Each row is a point on a tangle of strands that fork and nearly touch. The rows are in no order.
In the rows, 128 means zero.
Two points are linked if the straight distance between their rows is under 99.3. Some points are linked to none.
j380: [171  95 103 162 105 171  69 111 139 118 125 103 152  85 120 120 149 136
  90 124]
j90: [115 137 158 157 126 180 110  97 150 146 135  98 130 139 123 112 139 131
  90 102]
j109: [ 90 114 141 108 110 100 143 147 122 105 107 100 112  80 113 114  91 136
 156 197]
j503: [104 164 111 162 114 153 120 140 121  99 119 125 109 115 137 180 137 111
 106  85]
j766: [128  80 125  78 117  98 194 106  71 131 189 170 143  90 134 159  81 156
 143 146]
j697: [ 92 156 132 102 133 144 144 125 132 139 117 122 120 146 133 178 132 176
 179 115]
j801: [149  94 104 193 100 131 144 183 169 184 119 128 154  98 127 106 160 111
 128 205]
j543: [160  96 130 103 122 126 144 125 185 172 135 145 192 169 118 115 144 121
 148 147]
j632: [109 110  76 164 124 137 154 131 160 182 121 168 164 110 108  91 145 180
 182 155]
j216: [102 116 120 143 142  88 148 128 156  80 114 114  65 111 129  89 112 112
 113  95]
j361: [134 116 124 113 128 128  81 118 105 113 100 109 121  54 130 135 101 113
 103 141]
j74: [147 183 148 113 141  88 113 106 112 109 150  72 147 178 120 109 158  90
 111  83]
j740: [115 155 148  81 153  81 126  94  83  99 105  54 112 125 133 153 115 117
 148 116]
j483: [155  79 115 150  92 122 124 154 167  76 143 138 109 112 128 128 123  83
 107 141]
j556: [100 111 167  99 137 137 164  90 132 193 171 132 154 160  98 141 106 171
 137 135]
j473: [150 178 161 130 119 128 147 140 147 128 125 123 154 190 141 142 141  69
  74  96]
j692: [165  73 132  93 129 126 188  68  67 137 162 143 166  92 150 172  89 160
 119 161]
j453: [124 190 124 171 186 110  85 148 105 143 152 128 119 161 149 105 161  69
 109  92]
j432: [103  98 132  68 114  95 196 127 126 131 180 186 128 109 116 133  71 182
 154 121]
j520: [106 146 114 123 103  76 209 138 155 129 132 120 125 143  81  87 131 183
 176 145]
j723: [131 121 143 107 100 110 181 126 142 117 155 129 150 153 106 179 115 112
 132 136]
j913: [177 141 142 160 104 138 179 179 134 138 115  76 147 168 180 104 155  86
 129 172]
j103: [ 87 167 132 112 174 143  94  71  90 150  98  80 124 114 127 153 124 140
 135  90]
j220: [161  71 118 173  99 187 105 106 137 124 158 115 135 117 118 119 130 146
 117 152]
j179: [142 165 105 147 132 106 124 178 123  86 117 128 105 164 164 156 158  72
 135  93]
j776: [151  89 127 118 101 132 110 117 113  95 126 104 138  66 131 137  99 129
 119 161]
j118: [116 141 186 114 115 143 109 109  96 133 121  69 127 165 122 157 129 120
 137 178]
j277: [119 108 105 153  95 159 154 127 149 141 184 162 158 116 106 121 124 167
 150 114]
j804: [134 124 121 115  95 134 152 102 102  88 171  96 144 111 122 155 121 175
 161 130]
j877: [112 139 176 105 137 147  93  92  54 124 101  81 116 116 143 165 104 138
 119 169]
j914: [114 134 127 170 103 123 195 174 142 183 159 153 158 139 128  98 132 120
 151 163]
j530: [130 149 141  77 108  84 156 122 135  82 143 116 128 148 112 185 110 115
 118  89]
j227: [159 144  94 168 127 114 101 119 131  97 120  61 144 140 144 113 181  97
 133  94]
j686: [114 148 131  76 114 161 131 118  79 106 129 143 143  77 148 194  89 166
 141 137]
j955: [175  91  97 165 164  98  80  86 106 104  75 106 120 108 131 155 123  73
  84 131]
j519: [106 138 138 137 105 172 100 188 165 174 115 166 133 135 122  58 142 142
 133 172]
j569: [119 140 158  51 120 142 173  88  56 109 142 136 140  51 196 135 112 154
  98 151]
j145: [181  73 137 120 123 109 126  96 127 104  93 140 135 155 128 182 108  98
 116 174]
j831: [ 89 144 172 112 146 132 148  95 155 148 133  93  92 148 102  70 123 155
 105  78]
j601: [159 118 156  91 158  88 110 109 103  88 164 131  81 187 125 122 126 107
 101  67]
j513: [141 166 139 182 128 149  80 172 102 110 125 158 105 163 146 150 148  59
  77 116]
j229: [165 129 100 122 169 134  20 101  84 151  83 138 143  94 125 154 128 121
  88 121]
j407: [109 148 138 124 156 108  50 148 100 104 128 102  99 141 129  64 139 112
 154 128]
j554: [114 157 133 109 167 129  71 115  91 120 128 165 106 153 128 169 118  99
 111  74]
j720: [142 155 128 152 145 109 102 170 145 145  79  85 125 145 158  45 164  74
 132 140]
j989: [136 157 124 104 189  78  94  84  55 104 117  90 122 138 134 166 113 104
 129 101]
j69: [149 159 153 132  98 117 142 126 102  90 166  67 112 193 125 145 167 136
 144 105]
j960: [115 129  81 165 142 140  55 155 148 139  89 144 104  62 127 103 144 125
 100 105]
j379: [150  88 137  97 126 175 116  93  97 134 131 174 154 111 125 180  88 147
 102 144]
j509: [184 132 121 168  98 122 171 154 149 111 114  95 149 161 149 151 160  76
 116 153]
j824: [156 111 112 171 137 158 109 149 152 130  90 172 103 146 148 177 145  90
  90 111]
j459: [169 176 144 128 141  87 145 117 133 116 120  91 147 196 137 130 150  64
  85  70]
j622: [132 108 122 136 103 108 177 137 133 160 158 157 177 157 110 189 124  95
 145 153]
j141: [ 92 140 115 157 100 164  98 187 142 151  97 135 116  73 120 167 139 143
 139 172]
j813: [128 151 107 117 196  92 120  74  42 103 118 111 120  47 167 156 100  96
  90 102]
j861: [131 142 127  93 114 161 152  86  67  91 153 114 137 102 144 180 113 185
 137 110]
j640: [143 104  90 116 137 121  75 102 120  74 144 129 119  73 132  68 121 142
 125  78]
j415: [127 108 108 177 204 106  84 101 111 121 151 136  90 107 137 106 115  92
  92  81]
j259: [ 93 164 116 174  89 120 226 159 134 143 179 169 118 141  84  75 138 177
 153 145]
j631: [135 150  90 209 173  94  71 165 127 118 141 133 125  87 132 113 154  51
  88 111]
j848: [109  84 147  84 167 128 167  96 123 124  96 133  70  98 161 137  92 149
 125 130]
j564: [153 131 114 140  89 152 117 189 136 183 139 162 191 147 133 136 152 115
 144 181]
j851: [129 118 127 124  99 109 159 152 118 129 167 116 131 171 121 100 150 188
 205 173]
j724: [157 147 146 138 118 125 150 177 155 152  82  77 143 156 172  80 159  83
 138 164]
j468: [153  82 118 172  94 142 128 147 108 126 160 167 144 126 110 200 119 117
 119 180]
j835: [ 99 131 116 119 111 106 183 128 160 119 136 120 131 113 100 119 123 163
 168 132]
j37: [143 107 141 128 110 141  74 160 166 144 108 135 132 108 112  89 142  90
  94 152]
j377: [174 122 132 179  94 133 167 123 132 105 126 111 140 179 135 206 151  93
 110 161]
j616: [178 109  98 160 125 116  86 108 140 106  73  83 138 108 132 166 152  89
 101 138]
j167: [147  92 109 127 126 162 122  95 179 155 126 143 166  94 110 142 120 148
 115 123]
j930: [161 144  91 157 105 140 148 131 160  96 133  90 150 153 149 114 181 134
 149  95]
j385: [132 121 163  91 145 134 128 129 119  98 156 160  67 189 137 138 120 145
 113  78]
j428: [151 106 117 104 148 128  97 124 170 123  94 111 116 150 148  72 156 123
 149 115]
j555: [138  80 108 113 111 139 152 106  97  87 133 124 120  46 152 140  92 152
 127 163]
j536: [108 117 101 180 168 115  98 111 137 109 133 128  90  82 127 108 122  83
  74  72]
j300: [123 152 117 121 143 119 148 117 198 153  88 104 152 134 129 123 146 110
 139  89]
j636: [128 149 105 184 227  86 101  90 110 129 172 127 112 129 127 134 116  81
  98  82]
j243: [136 119 174  94 116 153 138 130 146 125 169 159 114 202 120 139 127 137
 109 106]
j687: [120  99 127 111 124 165 113 146 142 164 150 203 138 139 119 135 121 151
 155 151]
j816: [140 169 111 161 159  94  53 112  57  96 131 132 128 109 115 167 114  80
  86 112]
j916: [164 132 134 122 146  70 117  98  94  68 152 111  99 167 120 147 121  86
  95  80]
j192: [168  81 141  65 131 109 178  74  96 110 135 120 139  96 150 157  96 153
 112 144]
j637: [164 143 118 129 126 143 139 184 195 159  93 151 165 126 156  73 153  92
 103 116]
j904: [146  79 126 104 147 148  90 103 119 112  99 101 108 115 150 103 124 171
 159 154]
j992: [149 176 102 206 181 100  49 122  78 120 136 147 134 155 127 168 151  72
 101 112]
j517: [137 119 153 162 104 157  91 165 107  87 144 134  96 163 146 142 140  95
  99 147]
j66: [158 138 128  69 125  93 143  97  91  69 137 120 126 140 125 189 109 140
 127  79]
j651: [122 100 162 134 134 141 122 109  89 127  97  95  98 101 136 178  99 112
 106 190]
j374: [ 73 166 115 134  92 152 128 147 145 153 135 160 162  93  79  95 115 175
 159 151]
j420: [ 94 174 160  98 163 107  81 133  97 118 138 151 115 148 120 145 104  72
 103  90]
j934: [130  82 119 108 127 119 147 110 151 105 133 130  99 128 120  59 121 200
 169 145]
j80: [ 98 151 146  71 168 122 130  66 118 141  89  94 140  80 135 140  95 135
 115  91]
j613: [103 131  93 132 116 147  76 160 152 125  85 148 112  58 121  95 120 148
 131 129]
j794: [100 130 131 145 102  84 194 118 111 181 194 138 160 155  71  62 143 182
 164 132]
j711: [114 119 148 116 112 156  76 168 166 136 111 148 121 122 116  51 138 130
 125 153]
j832: [185 165 137 142 109 161 174 171 151 149 128 140 178 168 160 142 139  82
  89 111]
j236: [ 92 146 170 120 127 173 116  89 149 165 123 101 150 123 105 125 122 145
 106 110]
j918: [186  90 111 134 141  96  70 103  86  85  85 137 122 106 137 168 103  85
  81 139]
j847: [132  66 114 156 111 148 107 140 121 179 162 149 162  87  94 127 120 138
 134 191]
j305: [169 134 134 130 120 132  87 167 167 155 101 124 162 127 137  79 158  65
  76 131]
j542: [117 129 137 140  81 111 165 139 121 172 195 131 190 166  98  71 148 158
 168 152]
j898: [102 157  92 180 182  72  62 155 124 120 138 125 113  67 116 108 131  70
 106 118]
j575: [105 101 121 120 108  85 189 104 116 166 200 167 153 132  65  69 113 187
 162 118]
j46: [167  96 150  89 133 104 146  92 117 110 130  89 122 190 122 155 144 152
 157 142]
j478: [153 120 107 121 101 133  88 129 155  85 144 127 153 104 115  67 131 114
 111  87]
j348: [112  80 159 102 162 113 162 120 135 117 112 121  50 162 144 137 111 137
 129 142]
j340: [155  82 116 182 106 164 138 152 147 172 145 179 148 128 120 184 144 110
  96 169]
j967: [131 148 125 132  87 127 117 187 132  99 118 151 139 136 127 191 134  79
 118 146]
j999: [ 68  89  96 160 129 116 174 107 107 178 135 151 136  89  90  80  98 176
 177 178]
j209: [147 155 118 139  83 115 206 157 188 104 147 133 151 137 127  68 143 123
 119  97]
j342: [137 134  84 128 179 114  73  90  82  90 152 119 120  78 148  88 120 134
 125  73]
j906: [153  83 116 174 110 142 156 158 185 109 124 125 102 130 151  97 151  92
 113 139]
j143: [118 122 116 133  87 121 120 182 141 174 137 160 181 119 112 129 141 120
 174 188]
j152: [151 114 117 150 110 118 218 151 156 129 190 159 125 171 134 129 151 166
 150 105]
j174: [100  90 116 126 111 104 182 108 138 142 151 135 152  83  91  97  89 156
 162 159]
j866: [106 141 112 139 167 125 116 110 113  97 132 107  75 136 143 107 139 154
 146  71]
j615: [163 112 127 133 176 137  75  63 128 153  62 128 138 171 130 167 132 111
  96 113]
j65: [148 124 111 115  98 113 144 131 186  93 145 128 149 122 116  73 137 115
 118  88]
j199: [114 171 127 160  87 165 146 193 168 126 119 175 121 133 132  36 142 142
 126 148]
j12: [156 171  81 155 148  97 126 148 136  92 134 135 120 162 153 151 162  64
 108  58]
j135: [148 119 159  86 164 126  94  64 126 140  76 138 151 159 121 166  97 107
  94 124]
j561: [167  57 110 133 140 148 119 103 128 133 108 108 122 127 142 157 134 155
 155 175]
j128: [149 130 115  80 192  91  69 110  74 111 108 160 108  96 154 139  94  87
  98 115]
j506: [134 166 161 101  97  89 163 149 116  81 155  89  90 166 112 123 155 156
 151 104]
j301: [143 144  98 116 192  94 107  81  54  93 146 119 117  69 164 117 107 120
 113  81]
j142: [ 86 138 168 103 140 141 152  91 138 124 138 108  82 121 115  68 109 201
 126  96]
j853: [131  76 108 147  95 125 134 147 108 138 182 133 148 143 111 106 140 163
 184 186]
j799: [ 96 183 123 107 101 159 125 151 122 121 146 145 150 152 121 169 142 165
 179 110]
j873: [115 145 125 106 146 121 131 169 171 124 106 157  97 165 152 115 141 122
 146  94]
j255: [149 158 115 103  93 151 116 155 129 108 149 148 160 184 136 153 153 151
 166 122]
j258: [122 157 160  71 137 150 143  81  52 117 108 134 137  57 185 157 112 130
  83 133]
j633: [110 131 180  97 120 140 176 120 141 175 172 158 149 190 109 145 125 153
 135 116]
j986: [ 78 137 152  67 118 112 158 130 111 111 110 131 111  77 118  89  82 171
 164 178]
j281: [142  82 151  90 105 112 145 135 111 104 169 142 143 152 114 155  97 122
 136 164]
j278: [103 124 125 109 166  65 128 124 122  77 128 112  72 103 132 117  93  93
 113  87]
j607: [143 159 128 120 102 108 207 201 158 133 124 132 122 179 159  86 155 135
 171 139]
j733: [145 136 103 187 149 155  59 106 134 138 113  89 139  94 115 118 149 102
  80 100]
j727: [ 93 176 195 107 137 101 153 117 146 141 122  77 101 169 111  96 140 122
 108  99]
j606: [106 137 122 113 133 153 136 127 125 138 108 146 124 147 135 226 123 142
 165 136]
j155: [ 58 147 129 137 113 144 168 134 123 144 145 156 139  87 102 174  89 156
 153 155]
j673: [104 180 128 136  79 122 160 181 165 149 108 109 164 129 116 102 141 111
 150 172]
j416: [123  94 105 114 126 138 115 119 150 125 100 124 114 111 129  80 130 190
 176 164]
j148: [113 128 159  89 161 110  58 121  96 105 138 117  97 123 130  54 113 116
 126 106]
j411: [117  79 101 132 125 103 199 151 150 150 176 184 107 165 126 126 133 170
 182 126]
j410: [ 88 153 126  85 153 111 119 103 139 126  85 129 121  72 128 103  98 147
 137  93]
j624: [151 108 158  70 158 139 106  63 111 141  94 106 150 141 130 152  99 141
 119 143]
j164: [168 102 106 117 112 148 136 113 192 148 133 131 197 134 117 125 145 126
 126 117]
j372: [174 138 128 168 114 100 124 143 123  81 131  66 118 154 152  88 164  67
 112 120]
j963: [ 68 166 113 113  95 158  88 149 136 123  96 156 131  62  96  84 107 178
 146 147]
j417: [ 88 163 160 113 135  88 167 135 164 124 106  81 107 148 112 113 129 105
 131 117]
j114: [139 100 136 147 101 130 109 149 105 147 126 146 150 113 110 209 115 109
 123 209]
j207: [111 136 169  71 120 121 108 105 101 104 136 110 133 109 119 119  85 125
 102 117]
j586: [162 118 136 148 161 144 119  79 162 162  77 132 137 187 139 153 148 100
  78 117]
j444: [116 197  97 167 112 154 182 157 166 127  89 113 134 140 135  48 166 170
 142 117]
j445: [122 105 147 144 138 126 162  79 153 129 113  82 115 128 117 160 106 112
  91 121]
j238: [109 130 132 106 203 142  42  96  86 153 107 137 106  95 142 109 108 122
 115  98]
j61: [106 125 101 158 139 155 107 122 104  96 110 134  76  84 152 183 121 133
 120  91]
j272: [112 177 111 154  98 119 131 181 141  86 123 125 117 114 137 166 139  74
 119 104]
j661: [130 159 153  82 132  66 131  97 119 105 128  50 142 143  96 118 123 117
 126  90]
j933: [153 142 157 113 121 126 137 105 115 118 138  74 140 193 123 158 155 140
 139 134]
j508: [ 95 182 141 164 127 165 148 151 168 156 106 126 124 131 140  79 148 111
 104  81]
j125: [112 156 143 166 111 147 159 138 125  94 170 118  91 154 139 158 143 131
 107  89]
j730: [111 105 112 169 160 121 136 100 160 109 109  98  85  93 133  99 125 116
 102  79]
j489: [115 144 142 128 175  78 127  96 100  87 150 103  93 119 121 128 103  86
  90  77]
j474: [171  73 125  87 132 109 167 108 146 126 155 129 117 183 127 131 139 175
 170 126]
j465: [112 144  98 115 160  95 110 147 147 101 112 138  87 147 142 109 147 125
 161  73]
j467: [122 120 139 167 112 140 198 107 183 147 139 102 142 125 116 150 131 106
  93 127]
j588: [ 91 167 174 133 118 179  94 158 119 146 125 148 114 159 122 147 133 106
 108 135]
j922: [115 151 109 115 156 133  63 129  74 126  67 104 110  96 148 179 127 123
 150 132]
j576: [126 181 150 156 119 185 173 154 159 163 120 131 143 162 161  97 148 129
 100  76]
j689: [142  94 117 177 112 164 104 180 160 150 103 168 117 108 135 184 152 108
  80 157]
j521: [145  71 108 128 109 161  94 117 145 173 144 150 177  68  97 128 113 155
 111 167]
j458: [144  94 147 149 114 126 202 138 188 131 141 130 127 154 133 123 130  86
  99 132]
j946: [131 159 123 149  83 149 184 169 175 113 166 167 146 141 119  46 136 152
 125 111]
j184: [142 102 120 105 150 129 143 101 170 120 136 127  92 161 135  83 146 177
 139  58]
j582: [167  90 143 171 101 178 115 123 124 100 163 143 124 163 128 149 143 132
 102 139]
j533: [140 164 151 150 106 192 160 154 145 162 163 149 148 189 151 123 157 143
 123 106]
j708: [ 75 180 167 131 132 145  87 161 113 124 141 147  92 147 124 111 136  90
 108  90]
j253: [131  78 140 133  88 128 149 138 114 116 189 140 139 138 107 119 115 138
 153 175]
j748: [148 100 154  89 167 146  98  55  74 123 108  96 117  88 162 100 115 141
  93 124]
j202: [ 68 156 111 149 103 108 204 167 126 157 160 189 122 151  93 102 135 169
 184 147]
j678: [121 150 130 136  91 141 148 157 132 153 162 123 160 174 119  64 156 174
 178 161]
j246: [117 166 125 118 108  81 230 177 166 153 134 125 133 167 112  80 148 153
 175 147]
j975: [106  96 157 129 111 147 127 134 104 147 132 123 131  98 110 181  90 121
 119 200]
j929: [143 146  87 178 146 151  53 158 149 159  90 118 149  85 125 132 166 109
  73  96]
j245: [121 164 131 142 137 130 140 142 124 105 147 112  61 177 144 102 172 176
 147  53]
j196: [144  90 122  95 137 109 146 106 153  95 130 112  89 155 131  89 135 197
 163  97]
j211: [ 70 183 118 151 141 147 115 149 167 156  89 130 117 107 131 106 140 108
 116  87]
j339: [ 83 139 132 154  96 163 131 154 131 154 129 132 136  85 111 183 110 142
 135 170]
j739: [175  55 105 143 126 130 133 105 146 139 108 133 137 165 137 173 139 119
 148 178]
j498: [160  92 107 152 121 128 111 111 131  68 137 123  99 117 137 137 127  92
 104 109]
j599: [101 183  84 152 111 109 160 155 156 102  84 109 115 112 129  83 151 158
 167 114]
j44: [144 147 110 144 127 126 165 161 202 169  67 121 157 113 153 100 154 104
 127 124]
j887: [114 100 120 121 106 101 134 136 104 187 160 146 198 135  93 157 123 104
 168 181]
j754: [175 144 105 141 107 165 178 152 169 171 131 164 193 165 155 162 152 110
 116 114]
j635: [134 119 116 142  76 133 141 180 156  97 153 160 143 114 125 138 130  97
 127 150]
j589: [146 105 114  75 130 151  65 128 121 105 122 166 131 117 140 129 114 148
 146 107]
j430: [189  77 130 101 133 112  92  92  97  99  76 130 134 114 136 171 101 109
 110 180]
j828: [165 181 130 170 131 158  77 172 111 151  95 140 135 168 159 144 163  72
  95 121]
j101: [ 90 135 177  72 111 109 147 132 134 103 153 131 106 128 100 107  94 143
 132 121]
j888: [ 70 151 124 131 155 104  88 155 160 146  86 145 111  84 115 123 110  76
 102  99]
j240: [107 111 151 121 107  97 113 149 136 105 101  94 100 109 123 117 111  81
 130 173]
j528: [104 151 109  78 144 104 136 106 182 134  83 110 148 116 110 132 118 123
 150  92]
j331: [102  94 123 113 126  92 201 150 151 130 159 178  76 151 107 103 115 192
 181 128]
j447: [172 122 114 145 154 136  41  85 113 164  53 143 150 145 123 178 142 116
  85 131]
j788: [100 100 146  81 142  99 196 126 162 126 147 170  88 125 108 108  87 187
 153 113]
j773: [113 150 137 118 103 164  67 144 111 132 119 108 135 118 120 125 140 152
 161 162]
j802: [130  50 142  95 145 129 148  87  99 187 172 186 159 120 116 143  84 138
 130 161]
j782: [147 114 120  82 101 153  94 132 127 100 163 159 151 153 134 127 125 171
 167 110]
j476: [ 76 185  99 116 129 103 145 137 160  98  79 127 104 122  99  77 137 166
 169 105]
j412: [135 139 115 132 108 133  74 150 126 117  99  81 132 121 130 112 156 129
 157 158]
j166: [ 86 149 123 144 182  86  69 144 110 129 116 116  97  78 120 100 108  74
 119 120]
j363: [ 83 119  98 155 125 131 160 124 139 199 133 164 143 117  89  58 133 184
 184 175]
j655: [109 123 181 111 121 146 153  80 135 162 146 116 171 132  93 161 100 141
 103 140]
j870: [157 164  88 205 189  79  64 152 111 125 140 154 122 127 133 149 150  47
  91 122]
j93: [120 153 121 143 129 110  64 156 120 116 105  88 111 131 139  87 155  95
 142 141]
j514: [122  55 127 133 159 125 184  98 114 159 138 142  95 142 136 182  99 154
 159 161]
j381: [ 88 117 162 119 111 134 171 118  87 144 184 135 113 125  98 107 104 201
 168 145]
j147: [172 110 135 161 140 157 137 118 163 145  96 159 126 176 147 162 142  82
  77 114]
j839: [141 112  97 170 103 141 168 153 189 170 109 125 160 110 133 127 157 121
 137 158]
j43: [123  91 114 102 123 165  80 154 126 129 125 193 123  90 137 137 104 163
 140 141]
j583: [117  75 145  99 147 140 137 100 127 196 154 172 153 147 113 144 104 161
 151 144]
j75: [152 137 133 140 109 171  96 172 139 176 114 134 171 148 136 162 160 111
 111 173]
j612: [124 166 138  90 163 107 118  78  33 108 106 108 128  43 179 160 102 105
  87 132]
j694: [119  79 129 107 125 130 174 106 120 131 143 131 117  60 131 116  86 170
 144 168]
j964: [107 144 132 138  88 140 177 127 116  89 185 123 109 135 118 165 126 170
 140 112]
j100: [136 153 106 114 170  92  68  97  72 119  76 101 127 139 134 187 128 106
 142 123]
j883: [131 113 138 152  71 135 147 173 130  89 191 140 117 141 122 116 130 122
 140 164]
j314: [133 161 171 140 100 128 210 161 126 163 180 101 123 195 127 107 164 167
 153 137]
j418: [152 101 110 169 174 149  94  53  99 117 104  81 106 123 145 150 132 134
 100  94]
j171: [118 139 113  81 143 112 153  94 155 133  90 108 157 112 116 194 108 133
 153 111]
j470: [131 122 114 138 213 117  28 106  91 171 103 142 122 100 127 121 121 110
  93 127]
j23: [ 54 137 127 147 114 133 186 158 134 171 150 179 116 133 107 138 110 166
 176 151]
j98: [137  75  98 197 103 141 126 165 133 207 150 154 167 109 116 105 161 132
 141 186]
j456: [147 101 106  65 167 111  76 117  99  95 116 157 104 119 162 123 112 130
 137  95]
j399: [131 108 128 176  86 197  97 148 140 150 150 135 136 119 124 104 155 159
 126 159]
j368: [146 119  75 156  94 129 166 152 179 145 134 145 182 109 121  84 151 155
 171 151]
j395: [158 148 115 157  99 160 182 141 136 168 163 138 187 181 140 158 165 132
 148 131]
j60: [ 65 148 161 128 109 172 134 133 124 142 156 150 123 130  92  85 112 195
 149 144]
j239: [111 142 158 101 133 122  70 105  87 110 122  94 126  95 120  93  98 111
 106 123]
j346: [113  70 144 151 149 143 170 123 151 150 115 125  82 166 142 157 132 134
 141 170]
j746: [108 112 137 106 154 149 127 100  98 114 106 120  86  98 154 156 105 156
 126 115]
j865: [151 101 145 151 115 104 137 123 121  69 149  77  78 150 134 118 141 104
 108 123]
j849: [155  99 162  51 163 140 116  49  81 139 100 115 151 112 165 127 105 152
 107 135]
j774: [145 199 108 147 102 156 141 157 146 130 116  91 155 143 159  78 183 144
 149  95]
j749: [ 81 170 130 111 147 158 111 105 118 139  95  92 107 131 130 153 139 169
 164 100]
j41: [123 126 150  96 121 154  51 150  96 134 102 132 126 121 124 153 116 129
 131 172]
j756: [151 135 142 126 142 105  90 129 138 113  94 126 133 144 117 145 127  54
  80 125]
j996: [156 108 127  38 126 100 160  88 115  98 131 111 138 113 131 149 102 162
 135 108]
j384: [116 162 129 128 116 127 165 175 163 110 128 141 105 169 152  96 154 129
 152 115]
j965: [ 76 157 142  90 115 147 162 117 103 132 133 146 139  75 120 165  81 182
 149 120]
j397: [123 137 151 130 133 158  47 146 112 153  94 139 114 129 123 154 134 104
  90 155]
j518: [160 170 128 152 104 182  85 161 129 153 110 128 165 158 154 138 166 104
 106 133]
j546: [123 124 148 121 112  99 152 141 159 116  99  78 118 133 128 132 134  86
 140 164]
j721: [119  86 125 116 144 151 169 109  89 134 146 145  98 125 153 183 107 189
 167 163]
j252: [153 140 109 138 206  66  59  91  80 120 126 153 142 108 124 153  92  74
  97 114]
j204: [ 64 159 146  83 108 103 145 151 119  92 126 144 101  89  96  93  82 154
 141 128]

Follow the links from the first point to the second, and from the first to the third. Name the last point that the two ways share.
j686; j506; j238 => j975
j575; j192; j746 => j253
j724; j694; j420 => j93
j802; j37; j211 => j589
j245; j363; j109 => j174

A fork is a point with three links. Follow the links from the first point to the second and name the forks in between, in order.
j259; j561 => j155 > j339 > j975 > j933 > j196
j204; j93 => j239
j399; j996 => j220 > j723
j697; j361 => j528 > j44 > j839 > j174
j612; j839 => j44

A fork is a point with three links, a tip a point with one. Leave the first point through the second and follow the links. Name the first fork or tip that comes.
j536; j730 => j556
j152; j411 => j723
j93; j412 => j554
j929; j960 => j381
j243; j385 => j636
j372; j227 => j476
j245; j866 => j174
j109; j240 => j142
j473; j459 => j922
j754; j395 => j589

Name the points in between on the shortest way along the links from the first point to the second, in order.
j143; j788 => j887 > j622 > j723 > j530 > j66 > j996 > j192 > j692 > j766 > j432
j377; j368 => j509 > j913 > j724 > j720 > j93 > j407 > j148 > j239 > j361 > j776 > j555 > j694 > j174 > j999 > j363 > j632
j588; j720 => j397 > j41 > j773 > j412 > j93
j955; j23 => j918 > j430 > j145 > j739 > j561 > j904 > j416 > j934 > j196 > j474 > j46 > j933 > j118 > j877 > j651 > j975 > j339 > j155
j209; j171 => j946 > j199 > j519 > j711 > j37 > j305 > j637 > j44 > j300 > j528
